Points, in no order, along strands that fork, close into loops and pass close to each other.
Two points are linked if the straight distance between their rows is under 104. Some points are linked to none.
J_326: [  4   9  -7  19  12  -7 -42   4   5  24  12 -28  18  30  13  45   9 -12
   2   9   8   2  -5  -2 -36  20  21  28 -19 -10 -16 -17 -17  10  21 -20
 -38  47  19  13  19   2 -16  18  -5]
J_153: [ -8   1 -10 -26  16 -19  -2  19  36   4 -11 -20  17  -6  -1 -17  51   7
  22   9   5   3 -26  -8   9 -26   2   6   2  18  -5  20   6   1  31 -20
 -11   3  18   4  -3 -26   0   0   7]
J_700: [ 28 -35 -15 -13  -7   9  15 -39 -17  13  -6  25  -2 -24 -51   6  -5 -28
  19 -12 -14 -29 -17 -16 -25  16 -11  12   2   3  34  11  19  -8  -4  13
  15 -29 -32 -15   6  23  17 -12  17]
J_579: [  5 -33 -32  10   0  -8  22 -21 -12  24  14   1  20 -43 -37 -18  21 -11
   4 -15   5   6 -33 -11  -7  -8 -15  30  13  -3  45  18  17  12   3 -11
  -2 -35 -15 -20   4  13 -10 -33  -5]
J_630: [ 15 -16 -35  54 -17  -9  12 -46 -19 -11  24 -10  11 -30 -21 -16 -10 -31
   4 -22 -15  -1 -30 -12   1   8 -22  -2  36 -19  51  29  13  -8 -17  17
 -26 -36  -3 -17   7  30  -8 -49  12]
J_972: [ 12 -57 -17 -18   1  29  41 -27 -17  15  21  37 -32 -22 -49  12 -17 -11
  12 -32 -19 -35  10  -6 -28  34  -5  17 -22  -4  29   4  24 -19 -14  21
  25 -36 -32 -21  10  32   8 -23  15]
J_458: [  7 -20  -1  49  -1  32  42   6 -20 -19  33 -11 -31 -20   3   1 -14   1
 -37 -12   6   2 -16  -3   2  11 -25  -8  17 -27  23  -9 -20 -36 -40  17
 -11   5  27   7  -8  28 -18 -44 -21]
J_108: [ -7  -7 -12  -1  13   3  19 -15  -5  26  16  -3   4 -39 -29   1  44 -31
   8  -3   9  -8 -40 -14 -19 -31 -25  25  13  11  29  16  14  10   2 -14
 -11  -3   0  -2   3   6   5 -19  -8]
J_551: [ 42 -20  -4  20 -19   5  -7 -25 -10  54  29   8  -5  12   2   9 -66 -21
 -21 -11 -10 -14   3  17 -11  17   6   8  -5 -31  30 -29 -25  -6 -31   4
  11  -3 -25 -11  21  25   0   2  12]
J_863: [ 11 -18  -7  10 -13  -1   8  -1  -4  22  22  -6  -8  25  27  -3 -65   7
 -29  -8 -13   1  17  32  14  24  14  -5   0 -36  13 -34 -27  -9 -37  19
   0   5  -1 -12  -3  10  -1  -9   9]
J_679: [-13   7  34 -21  15  -9 -45  10   7  33 -22  23   7  29   5  34 -11  15
  25  15  31   4   8  16  -7  12  35  11 -43   0 -40 -18   3  22  17 -16
  36  66 -22  -6  -1 -20   8  36  16]
J_365: [-11   5  44  -5  11   3 -14  28   0  39  -8  18 -18  23  13  13 -21  18
 -10   7  33  -5  19  13  10  -7  21   3 -24   2 -38 -27  -4  26 -16 -13
  27  48 -17   2   0  -9   7  26  -9]
J_482: [-28 -25  -8 -62  37  17  39  11  14  -6  -5  36 -35 -21 -26  16  43   8
  24 -31   1 -30  -3 -16 -32   9  -4   7 -13  28 -27  29  46 -19  45   1
  22 -19   7   2 -12   1  12  -5 -10]
J_911: [  7 -10 -25  20 -31 -11  -3   2  -4 -22   5 -16  46 -22 -12 -45 -31  26
 -11   3 -37  27  18  11  61 -17  13 -23  36 -28  50   7 -11   6 -34   1
  -9 -33   9 -27   1  -1  -9 -18  12]
J_927: [ 36  14   5  -6 -36  12 -26 -11 -11  24 -25  27  35  -2 -29 -31 -38 -17
  -7  28  -7  -2  39  16  23 -23  -9 -15 -11 -16  21 -22  -7  51 -31  -1
  45 -22 -55   4  12   4  43  35  -1]
J_622: [ -3  27  26  11  -9   7 -37  14 -21  -7 -31   5  -7  19  35 -17 -70  20
 -39  30   1  27  44  24  49   9  -6 -43   8 -31   3 -25 -13   2 -39  29
  34   2 -23  17  -7 -13  16   1 -11]
J_454: [  0 -27  -6 -18  14  10  26  25   7  31  20   7  -9   0  -7  20   5   8
   7 -13   7 -14  -6   3 -14  18  17  34 -30  -3  -6 -13  -1  -2  -3 -19
   8  23  -7 -27   4   6 -17  18  17]
J_269: [ -2 -40 -55  -7  14   2  39  29  27 -26  28 -19 -11 -25   8 -28  46  40
  12 -38  15  25 -33 -33  15   2   5  35  10  14   7  15  15   0  19 -27
 -33 -31  20 -18   4  -7 -39 -26  13]
J_775: [ 11  21  12 -16  13  -8   4 -40 -13   9 -23  16   0 -33 -28   8  30 -45
  20   6   5 -29 -27 -16 -50  -9 -28   0   6  32   4  22  39   9  26  13
  25 -20 -29   9   6   0  35  -5   2]
J_958: [ -3 -30 -52 -20   8  -9  34 -10  28  -6   8 -20   8 -39  -7 -40  48  21
  19 -24   6  20 -35 -25   3 -24 -11  20  22  17   6  31  21  18  39 -10
 -17 -43  17  -9   4  -4 -19 -47  10]
J_646: [ 26  10  -1   5 -19   4  -7 -46 -20  -2 -25  20  11 -34 -38   2   1 -57
  25  -1 -20 -21  -7 -10 -27   4 -30 -10  15  13  23  12  15   1  -2  21
  19 -42 -34   8  10  13  38 -11   3]
J_718: [  7  44   6   7  20   5  -7 -29   2  14  -6 -13   8 -15 -12  18  52 -45
   7  12  14 -17 -33 -15 -41 -31 -25  -1   7  19 -12  37  20  16  26   3
   1   7  -2  22  11   2  25  -2 -18]
J_132: [ -4  20   2  30  -4 -13   9 -28   2 -39   3 -17 -12  12  15  10  11 -26
   8  -8  -7  -4 -21  -9 -22  15 -13 -25   5  -5 -12  11   9 -37  17  27
  -7 -10  26   7 -10  13  -2  -9   8]
J_503: [ -9  -7   9   0   0  -8  13 -13  -4 -22  -1   7 -14  11   5   0 -23  -9
  -3 -16  -4  -5  -2   5   1  22   6 -21   5 -10 -12  -5   4 -20   3  19
   8  -5  19  -6 -21   4  -5   2   4]
J_428: [-15 -14   2 -81  28   6  14  19  24   1 -15  26 -17 -21  -9  12  51  19
  36  -1   8 -12 -13 -25 -29  -8   2   7 -19  45 -48  23  31   5  61 -15
  23   6   6  12 -15 -26  11  15  -3]
J_683: [ -3  24  30  26 -10   0 -33  25  -7   8  -5 -10  -4  34  34  -7 -47  20
 -39  19  13  21  39  13  47 -14 -13 -20  10 -18  -9 -27 -35  12 -30  12
   7  24   3  18  -6  -9   0   8 -37]
J_163: [ 17   4  12 -11  12   4 -18 -13  -9  39   3  21   2   8  -3  49   2 -14
  22  -6  22 -11 -17  -5 -49  32  19  32 -40   7 -20  -2  17   4  29 -20
  17  33 -16  -6  11   6   6  29  14]
J_692: [-11  -7 -26  -9  17 -23 -27  37  24   2   4 -34  22  25  25  19  22  27
  23  11  -1  11  -6   1  16  12  47  20 -21  13  -5 -14 -19 -14  16 -41
 -57  48  19  -5  12 -21 -30  24  21]
J_772: [ -5 -43 -10 -58  -8 -30   3   5  28  54  -2   2  48  30   3 -25 -34  36
  27   3 -32  -2  22  32  36  21  56  37 -20  -1   7 -15 -18  25   4 -11
  26  -3 -20 -45   4 -25   0  26  49]
J_179: [-23 -40 -33   0  18  10  56  35  24 -53  17  -3 -24 -25  -2 -35  36  53
 -15 -51  10   9  -5 -23  32  -2  -3   4  22  12   2  32  10 -17   0 -18
 -18 -38  29 -11  -5 -10 -35 -39  10]
J_457: [-25  45  22   3  12   5  27   6   4 -50 -36 -20 -19 -20  -1 -15  63 -14
   1  -2   8   1 -22 -22   9 -44 -45 -22  29  38 -17  26   6 -13   5   2
 -16 -10  16  24 -11  -3  -2 -20 -26]
J_45: [  1   4   7 -36 -10  -6  -3  43   1  53 -12   1  33   5  -3 -33 -24  29
  -6  27 -12   2  47  21  49 -36  29  26  -8  -6  22 -29 -28  55 -32 -20
  13  -9 -32 -13  11 -19  13  42  -4]
J_787: [-22  37  74  11   5  20 -16  12 -36  12 -11  38 -26 -14 -12  22  19 -20
 -10  22  52 -20  -1 -11 -10 -42 -35 -21  -4  25 -24  -8  17  11  -5  -1
  15  28 -17  22  -5   7  23   3 -44]
J_404: [-21 -35 -23 -20  20  21  39  31  15 -29  18   4 -37  18  24  11   1  43
   6 -28 -15  -3  30   9   6  38  40   9 -28 -14 -29  -4   3 -44  -3  13
  -8  10  15 -18 -15 -10 -29   0  23]
J_237: [ 11   9  18 -11   3 -10 -58 -19  -9  41 -14  36  14  28  -1  58 -18  -8
  34   8  29  -9   3  13 -52  28  26  25 -48  -1 -37  -4   8  21  34 -20
  32  68 -29  -5  15   0  -1  31  23]
J_962: [-20  41  10  11  -7  17  30   0 -15 -38 -17   0   8 -60 -19 -20  55 -17
   1  10 -12  11  -7 -16   9 -56 -58 -12  41  13  32  20   9   7 -34  -4
 -10 -28  -5   9   6   3  10 -33 -33]
J_267: [ 12  39  -1  35 -19 -25 -43 -31   6  -8   2 -26  24  51  14  15 -14 -28
 -19  26  10   1   9  11 -13   1   2 -18   3 -26 -11   5 -15  19  26   9
 -26  12  21  15  10   2   0  22 -10]
J_137: [  8 -32 -41  19 -19 -14  12 -55 -12 -28  -5   8   3 -38 -35 -23   3 -19
  21 -20 -20  -2 -30 -23  -5  17 -16 -12  22   4  41  32  28  -6   4  25
  -1 -59 -12 -18   4  22   1 -55  20]
J_699: [ 26   2   1  41 -35  -9 -44 -28   4  35  31 -15  12  52  15  10 -61 -14
 -38  10   2  11  10  30 -10  13   5  -2   6 -49   5 -31 -29   9   0   1
 -15  12  -2   7   7  14   3  14   1]
J_520: [-11 -42 -43   2  22  15  48  29  19  -6  30   2 -29 -47 -17  -8  55   9
  -8 -34  23  16 -32 -21   1 -27 -19  49   4  14  12  13  16  -1   0 -35
 -28 -20   4  -8   2   5 -31 -30 -13]
J_626: [ 17  32 -24  21  -7 -36 -34 -66  18 -36   3 -25  29  38  11  13  -1 -34
  15   8 -21 -14 -25  -1 -38  19   6 -35 -11  -5 -18  33  13  -8  45  30
 -10 -19  -4   2  10   1  24  -5  40]
J_917: [ -1  20  24  12 -21 -12 -43  22   9  19   6 -21  17  48  24   5 -20  11
 -28  19  25  14  28  24  27 -19  11  -4   0 -17 -16 -28 -31  33  -9 -17
  -2  41   5   9   7 -10  -9  45 -25]
J_16: [  9   2  11  12  15  22  -2  14 -19  23  10  13 -25   7   0  49  18   1
   6  -5  25  -8 -16 -15 -58  32  16  43 -37   6 -34 -19   9 -19  19 -12
  -4  49  -5   2  12  16 -19  12  -8]
J_279: [ -1  31  18   8 -12  -2 -22   1 -15 -55 -33  -5   0  -6  44 -31 -55  13
 -32  14 -16  26  31  13  47  12 -13 -48  18 -15   4  -6  -3 -11 -28  37
  25 -26   4  10 -31 -16   6  -9  -9]
J_817: [-21 -20 -13  -8  22  21  35  22  16  13  13   4 -12 -51 -20   3  58  -4
  -1  -3  26 -10 -33 -21   3 -50 -28  31  13  27  14  13  11   6  -4 -38
 -26   0  -1   3  -4  -4  -4 -22 -18]
J_284: [  9  67  18  37 -27   5  -5 -25 -24 -36 -19 -20  12  -4 -10 -18  19 -28
 -10  19 -24  13   8 -12  12 -34 -53 -35  37   6  21  21   1   9 -23  16
   7 -26   2  22   7  12  21  -8 -34]
J_605: [-10   8 -21  13  10 -17  -5   9  29 -14   3 -43  24   3   6 -21  45   1
   3   6  10  18 -17  -9  32 -41 -13   1  27   2   9  29 -13   7   8 -19
 -36  -5  24  -1  11 -15 -17 -12  -3]
J_461: [-13 -18 -14  20 -11   3  29  22  -7 -21   6  -8   7 -29  -6 -33 -23  20
 -21  -7 -15  14   6   6  41  -6   8  -6  27 -23  36   0 -18 -14 -42  14
  -5 -12  20 -21 -14   8 -22 -32   3]
J_803: [ 20  13 -39  -2   7 -28 -18 -67  22 -15  -7 -18  37   8 -10  -3  20 -41
  35   5 -26 -18 -39 -14 -30   5   2 -24  -8  15  -9  55  15   3  56  22
   9 -25  -4  -2  18 -10  30 -26  31]
J_828: [-14 -17  -8   0   6   7  33   9  -7 -44   8  -2 -23  -5  21 -18 -30  23
 -31 -16 -14   2  15   9  25  25  13 -22  12 -21  -3   1  -7 -37 -26  22
   0 -18  29  -7 -28   7 -15 -30  17]
J_691: [ -4 -17  -4  21   2  10  -8  26   1  11  25 -11 -23  18  31  44  -3  22
   3  -7   1   6   5   7 -15  36  34  24 -30  -6 -29 -40 -24 -23  -6 -18
 -38  54  12  -3   3  -4 -40   6   6]
J_28: [ -8  25   7 -23  23 -17 -27  38  25 -12 -20 -26   0  19  27  11  42  23
  24  14  11   8 -11  -6   9   4  23  11  -5  33 -29  -3  -9  -5  22 -30
 -38  40  17  23  16 -37 -17  34  -3]
J_103: [  9  28  49  28  -8  20 -22  -6 -40   5  -8  33 -19 -18  -1  10 -15 -19
 -18  21  18  -2   3   2 -11 -12 -25 -26   4   7  -3 -15   4   5 -23  13
  28   7 -12  28  -5  19  26   8 -33]
J_101: [-11  14  12  -2  -8   6  25   4 -17 -34 -20  10   7 -38 -20 -28  15  -5
   6  12 -16  11   3  -2  15 -18 -27 -27  24  11  23  10   1  -5 -29  17
   4 -32   3  -2   0   5  15 -23 -10]
J_83: [  1  -2 -13 -48  11 -25  -5 -31  34 -36 -25  13  17  12   2  -1  21   2
  40  -4 -21  -2 -22 -17 -29  35  18 -28 -22  23 -28  30  35 -21  81  20
  15 -22  11  -5 -14 -19  15  -9  44]
J_3: [-13 -13   5 -30   1  10  37  25  -9  -1 -14  18   2 -37 -28 -23   8  15
  -1  -3 -16 -11  12   1  18 -11   4  -1  13   0  23   5  -4   7 -27   1
  10 -21  -8  -7 -13   0  10 -10 -10]
J_258: [-18   5  21 -41  23  23  15  44  11  10  -7  20 -22 -18  -3  11  46   0
  -6   5  40 -25 -12 -14  -6 -28  -5  21 -10  38 -30  -7  14  10   9 -33
   0  32   6  10  -1 -16   5  22 -18]
J_690: [ 20  28   7  23  -5 -21 -26 -42  -4 -10  -2 -10  10  24   5  10   4 -46
   8   7   8 -13 -11   0 -32   9  -9 -13  -4  -3  -8  19   5   1  29  20
   7  -4   7  11   8   5  17  10   2]
J_407: [  9 -14  18   4   4  10   9  30   9  59  16   8 -18  27  16  30 -25  13
  -3  -4  14  -2  17  16 -13  19  28  30 -34 -17 -21 -34 -21  10 -18 -25
  16  45 -15 -15   9  12 -12  29   6]
J_924: [-16 -13  -9 -76  16 -15   5   9  34 -17 -27  21   4   4  -8   9  32  32
  43  -4 -13   3 -10 -17 -28  26  20  -5 -23  36 -39  24  33  -9  71   0
  26 -10  18   2 -14 -22   3   5  25]
J_434: [ 37 -17   7 -12 -31  -8 -58 -44 -10  24 -31  33  13   9 -13  -6 -63 -24
  28   6 -20 -11  27  -5   4  18  21 -22 -19 -19   8 -11   3  24  -4  39
  48 -19 -61  -6  -7 -15  36  11  26]
J_80: [-11   1  10  41   0  33  39   8 -25 -41   8 -10 -22 -44   4 -19 -15   2
 -36   1  -9  13   5 -16  19  -3 -34 -32  40 -17  18  15 -17 -38 -53  24
  -5 -13  34  17 -17  18 -14 -42 -19]
J_150: [-16  18  29   9   8  -4 -32  37  14 -17  -4 -10  -8  31  32  25  11  20
   2   4  30   4   1   3   0  14  19   7 -14  25 -35 -24 -17  -3   7 -32
 -23  50  14  26  10 -17 -26  29 -17]
J_764: [-19 -40 -36  -1  16   4  34  28  14 -36  24   0 -21   4   6   3  29  49
  13 -31  -1  11   0  -8  17  37  24   5 -17 -10 -12  11  10 -35  17  -8
 -26 -12  22 -28 -16  -9 -43 -16  33]
J_310: [ 23 -11 -19   0 -31 -14  -4   3   0  63  18 -15  32  20 -22 -18 -68  -5
 -12  21 -30   9  40  27  35  -8  24  21  -4 -35  52 -36 -45  37 -44 -25
  -1  -6 -32 -17  32  10   5  18  12]
J_730: [ -2  57  27  25  15  -5 -36 -10   2 -12 -18 -30   9  14  16  26  46 -31
   6  18  27   1 -18 -12 -33 -23 -21 -10   1  19 -34  22  10  24  28  -2
   4  23  11  37  16 -12  11  14 -24]
J_144: [  4  29  26   5  -4  -4 -16  23  -5  22   1 -11   6   8  -3  -7   4  -1
 -19  11  17   2  16   1  21 -38  -8   8  12   1   1 -13 -21  28 -21 -14
 -15  24   1   8   3   3   5  38 -37]
J_87: [ 12  36   0  29 -33 -27 -32 -22  -1 -12   0 -35  31  43  15 -14 -48 -10
 -32  27  -7  19  29  17  26  -9   3 -21  21 -25  12 -14 -27   9  -2  22
 -13  -1  17  12  -5   3   8  21 -10]
J_363: [  5 -52 -26 -26  -1  21  31 -19  -6 -13  26  25 -39  19  14   7 -59  13
   3 -32 -30 -18  19  12 -14  55  25  -9 -24 -23 -11  -7  18 -39  -1  36
  17 -18  -8 -26 -16   4  -4 -11  36]
J_573: [ -1 -18 -24 -43   1 -31  -9 -64  31  -8 -29  -1  27   2 -17 -20  22 -11
  47   3 -27  -5 -26 -18 -23  18   1 -27  -9  31  -5  48  22  -9  65  25
  21 -44  -1  -7   6  -4  25 -34  41]
J_852: [  2  -5 -10  36 -25 -16 -38 -19   0   3  17 -14   5  50  42  28 -48   7
 -12  -4  -5  15   0  31 -21  34  24  -8 -15 -39 -18 -35 -13 -21   5  12
 -21  15  12   2  -1   9  -3  22  20]
J_633: [ -2 -47 -56  -3  -4 -14  28 -37   8  -3  15  -1  13 -41 -21 -30  30   6
  16 -26 -11  11 -30 -17 -15   5 -12  22  20   6  35  32  30  10  29   2
   0 -63   9 -32   2  14  -8 -49  17]
J_20: [ -7  -5   5  29  -9  -5 -40  11 -15  10  12 -11  -4  41  56  50 -43  27
  -9  -2  -2  21   7  24 -27  40  45  15 -34 -24 -48 -43 -21 -19   7  -6
 -39  50  -2  12  -6  -6 -28  12   6]
J_726: [-12  11   7  18   3   5  31  -8 -13 -69 -13  -5 -12 -35 -13 -29   2   8
  -5  -3 -18  12   1 -21  23 -10 -28 -33  38  -1  18  29   1 -23 -23  24
  -5 -33  35   0 -20  14  -8 -40 -12]
J_221: [ -4 -37   1 -36  10  38  51   6 -31  18  10  44 -33 -35 -40  10   1   2
   9 -22 -10 -32  15   0 -28  14  -3   7 -15  14  17  10  30   1 -21  12
  28 -23 -34  -4  -7  17  11 -15  -7]
J_598: [-23   7  32  -1  21  27  13  45   3 -50  -5  13 -50  10  18  23  34  22
  -3 -10  34  -4   5 -17 -11  10  -4  -6 -16  31 -52   9  12 -18   9 -18
   1  30  14  36 -11 -10 -16  19 -20]
J_455: [ -5 -55 -34 -32 -16 -30   1  -1  21  41   4 -15  50   6  -5 -32 -13  40
  19  -1 -28  -1  -3  13  50   7  41  30  -1  -4  31   6  -7  20  14 -15
  12 -22  -1 -49  -8 -22  -9  -1  40]
J_200: [-21 -42 -21 -38  17  12  49   8   5 -25  20  20 -36  30  39   7 -48  32
  -3 -31 -28   3  49  29  -4  51  38  -8 -24 -26 -38   1  17 -50   0  31
  11 -12   2 -19 -34 -17 -17   0  44]
J_328: [  1 -17 -27  22  10  -7 -13  25  20  17  28 -34  11  21   9  33  15   6
   9  -2   1   7 -13   0  -2  21  33  31 -18 -10   5 -28 -27 -18   1 -31
 -58  43  14  -4  14   8 -41  11   9]
J_119: [-32 -21 -28  -2  32  11  32  38  27 -69  17  -2 -42  -3   4 -16  41  56
  12 -33   8  17 -12 -28  25  15  10  -5 -10  23 -12  27  12 -35  14 -31
 -42 -13  33   4   0 -16 -49 -29  11]
J_246: [ 15  19 -20  10 -36 -19 -24 -14  -5 -21  -8 -26  37  17   5 -39 -53   6
 -21  24 -39  24  28  22  52  -5   6 -23  28 -34  35  -9 -25  10 -28  13
  -4 -17  20  -2   4  -2   6   5   8]
J_185: [ -6  53  40  24  -1   6 -11   3 -16 -62 -32  -8 -11 -18  28 -28 -18   0
 -24  20 -11  28  24  -2  31 -18 -34 -48  32   2  -1   9  -6  -9 -28  26
  17 -17  15  24 -19  -3   8  -9 -37]
J_453: [ 22 -25 -29  45 -27  -2  12 -45 -22  -9  30  -3  -9  -3  -3   4 -38 -33
 -10 -12 -17  -6 -27   3  -3  22 -14  -9   9 -35  35  -2   4 -41 -17  27
  -6 -18   9 -17  -4  33   0 -35  22]
J_942: [  3 -20   9  24  16  40  49  32  -9 -14  28   3 -47   1  13  12   0   9
 -34 -18  15 -10   5  -2  -8  15 -17   7   2 -15 -16 -17 -22 -40 -29   6
  -9  19  23  13  -8  14 -28 -16 -22]
J_44: [ 20   4  -3 -12 -20  -2  -9   4  -7  37 -10   8  25   4 -11 -24 -44  -4
  -3  15 -22  -5  26  24  23 -13  15   5   3 -20  35 -24 -19  34 -31  -5
  23  -9 -31  -8  15  -1  21  25   1]
J_518: [ 14 -29 -25   3 -20 -15  -7  -8  -2  35  30 -16  23  29   7  -9 -62   9
 -17   0 -32  15  21  30  32   3  27  11   5 -38  38 -30 -32  10 -39  -1
 -10   0 -11 -32   9   1  -6   2  23]
J_744: [ 10   2  27 -27 -20  21 -19  14  -9  36 -31  47  13 -13 -15 -22 -40  13
   1  32   0  -1  50  24  25 -16   0 -22 -27  -5  -2 -22   6  34 -45   6
  64  -3 -66   0   3 -11  46  26  11]
J_215: [-19  46   9 -18  17   0  10 -11  14 -14 -19 -11  -8 -30 -12  -9  72 -24
  17   6  13  -8 -37 -22 -19 -50 -33 -12  19  39 -19  30  23  11  24   4
  -7  -7  13  27   1 -10  16 -20 -16]
J_89: [ 23 -39 -27  12 -21   8  20 -35 -11  -8  29   7 -29  14  13  18 -63 -16
 -20 -21 -21 -16  -9  12 -18  38   4   2 -12 -35   3 -22   0 -51 -10  37
   3 -11  -3 -14 -11  25   5 -17  34]
J_309: [ 35   7   0  32 -18   3 -24 -31 -24  54  11  11   6   0 -31   9 -39 -33
 -17   5  -8 -10  -1   6 -24  -3 -11   8   6 -21  41 -18 -16  23 -21   4
   4  -8 -35   3  26  35  19  15  -3]
J_878: [ -5  22  36 -15  12 -23 -19  -3  11 -12 -34   6   7  12   6   1   7  -8
  21   4  14  -4  -3  -2   0   2   4 -12  -8  23 -26   5  28   6  39   9
  28  -1   2   6 -21 -22  17  23  -2]
J_369: [-19   1  -5   8  -6 -24   3   8  20 -46 -18 -32  17   3  12 -43  14  23
  -4 -10 -12  22  -4  -6  51 -26  -6 -25  34  -3  18  17 -17 -11  -9  -1
 -23 -17  37 -18  -8 -12 -23 -14   1]
J_836: [ 21  20  28  43 -15  22 -20   2 -28  41  11  18  -5  -4  -5   4 -34 -13
 -30  14  14   7   6   9 -10 -23 -21  -7  15 -14  18 -22 -16  21 -34  -3
   6   5 -21  12   9  26  21   5 -37]
J_252: [ 14  56  16  20 -12   8 -10 -20 -33   7  -8  -1  14 -21 -23  -4  19 -43
  -4  21  -1  -4   4  -8  -9 -33 -42  -8  23   8  29   8   7  27 -11   8
  -5 -19 -19  20   7  13  30   3 -29]
J_947: [-18  20  60  13  21  33   0  29 -15 -22  -7  24 -44   1  11  21  32  -7
 -15  11  53 -16  -4 -15 -12 -16 -23 -13  -8  28 -49   2  11   1  -6  -1
   2  32   8  33 -19  -6   1  14 -40]
J_603: [  5 -14  -4 -46 -13 -33 -11  28  20  62  -5 -18  43  37   4 -20 -28  28
   0  16 -21   5  34  34  49 -14  43  30  -3  -9  15 -21 -33  40  -4 -14
  10  11 -14 -23  11 -24   3  42  22]
J_473: [ -8  38  19 -13  -1   4  -5  13 -16  18 -13  10  11 -25 -13 -20  29 -12
  -6  16   8  -8  13  -2   8 -48 -19   2  13  14  16  -9   1  28 -10 -10
   2  -7  -9   3   0 -11  25  20 -37]
J_409: [ -7  -4  13 -39   9  -2  10  25   2  40 -14   9  11 -16 -13 -11  16   7
   0   5   4 -14   0   6  11 -22   9  24   0  21  12  -9   3  29  -4 -15
   6   1 -12 -12  -6  -6  19  21 -10]
J_189: [ -7  63  37  25 -16   5 -22   5 -26 -27 -17  -8  -5 -10  13 -16   9 -13
 -24  24   3  19  22  -9  25 -51 -52 -30  30   8   5  -4  -1   8 -31   8
   3   4   6  31 -10   0  22  10 -53]
J_354: [-14  53  32  11  14 -10  -6  16  10 -31 -26 -24  -7   9  16  -5  45 -13
   1   8  24   4  -2  -8   3 -32 -25 -15  24  33 -28  12  -1   2   7   4
 -13  15  16  29  -6 -15   1  16 -32]
J_537: [ -2  -5   7 -45  13  13  22 -16 -11  -2 -10  34 -28 -25 -35  12  26 -18
  18 -10  -4 -29 -14 -17 -37  12 -22  -2   3  33  -8  20  44  -1  32   7
  20 -29 -13   1  -8  11  21   1  -5]
J_943: [  1 -17 -15 -45  10 -23 -10  -6  31  23 -16  -2  40   8  -5  -3  19  12
  24   1 -10   3 -14   4   0   7  20  14 -12   9   6  10   4   6  37 -11
  17  -6   5 -19   4 -20   7  13  31]
J_382: [ -6 -21 -17 -21  -5 -18   6   7  12  16   0 -11  30   5  -2 -20  -8  12
   8  -3 -13  -3   0  18  30   0  27   2   9  -9  26  -8 -14  -3   1   0
   4  -4   4 -28  -1  -9 -12   3  22]
J_739: [ -8  13  29  29   8  -8 -62  19  -6  15   2  -1  -5  33  26  47   8  17
   2  10  29   8   6  12 -34  22  21  23 -26  10 -42 -26 -24   8  18 -34
 -30  78   3  20  20 -12 -32  28 -24]
J_867: [-16   0  30  34  20  34  31  44   1 -50  12   5 -55   5  30   8  19  10
 -31  -7  23  -2   2 -11  -3  12 -15 -21   3  12 -45 -11 -13 -39 -11   5
 -14  24  30  41 -17   0 -27   1 -33]
J_78: [ 18   9   4  30  -9  -3 -28  -8   7  45  20 -12  20  39   1  32 -15 -22
 -13   5  10   2   9  22 -27   3  11  21  -7 -25   5 -24 -23  18   5 -21
 -12  30   6   4  20  18 -12  26  -5]
J_76: [  2  -6 -12  -7  31  18   8  11  -5  34  24   1  -8 -18 -11  54  43 -26
  14   2  30 -10 -30 -17 -50   3  -4  59 -30  14 -14  -5   4  -1  16 -37
 -21  39   0   4  17  12  -6   5   1]

A fork is a point with three links, a tip a point with one. Leave the first point through the second and follow the links. Name the first fork or tip that comes.
J_836 / J_103 => J_101
J_633 / J_137 => J_269
J_369 / J_605 => J_44

How many points has the smallest loop of links through each point below? Write 0 if it is on no loop.
J_692 => 6
J_179 => 13
J_828 => 9
J_917 => 10
J_520 => 7
J_78 => 7
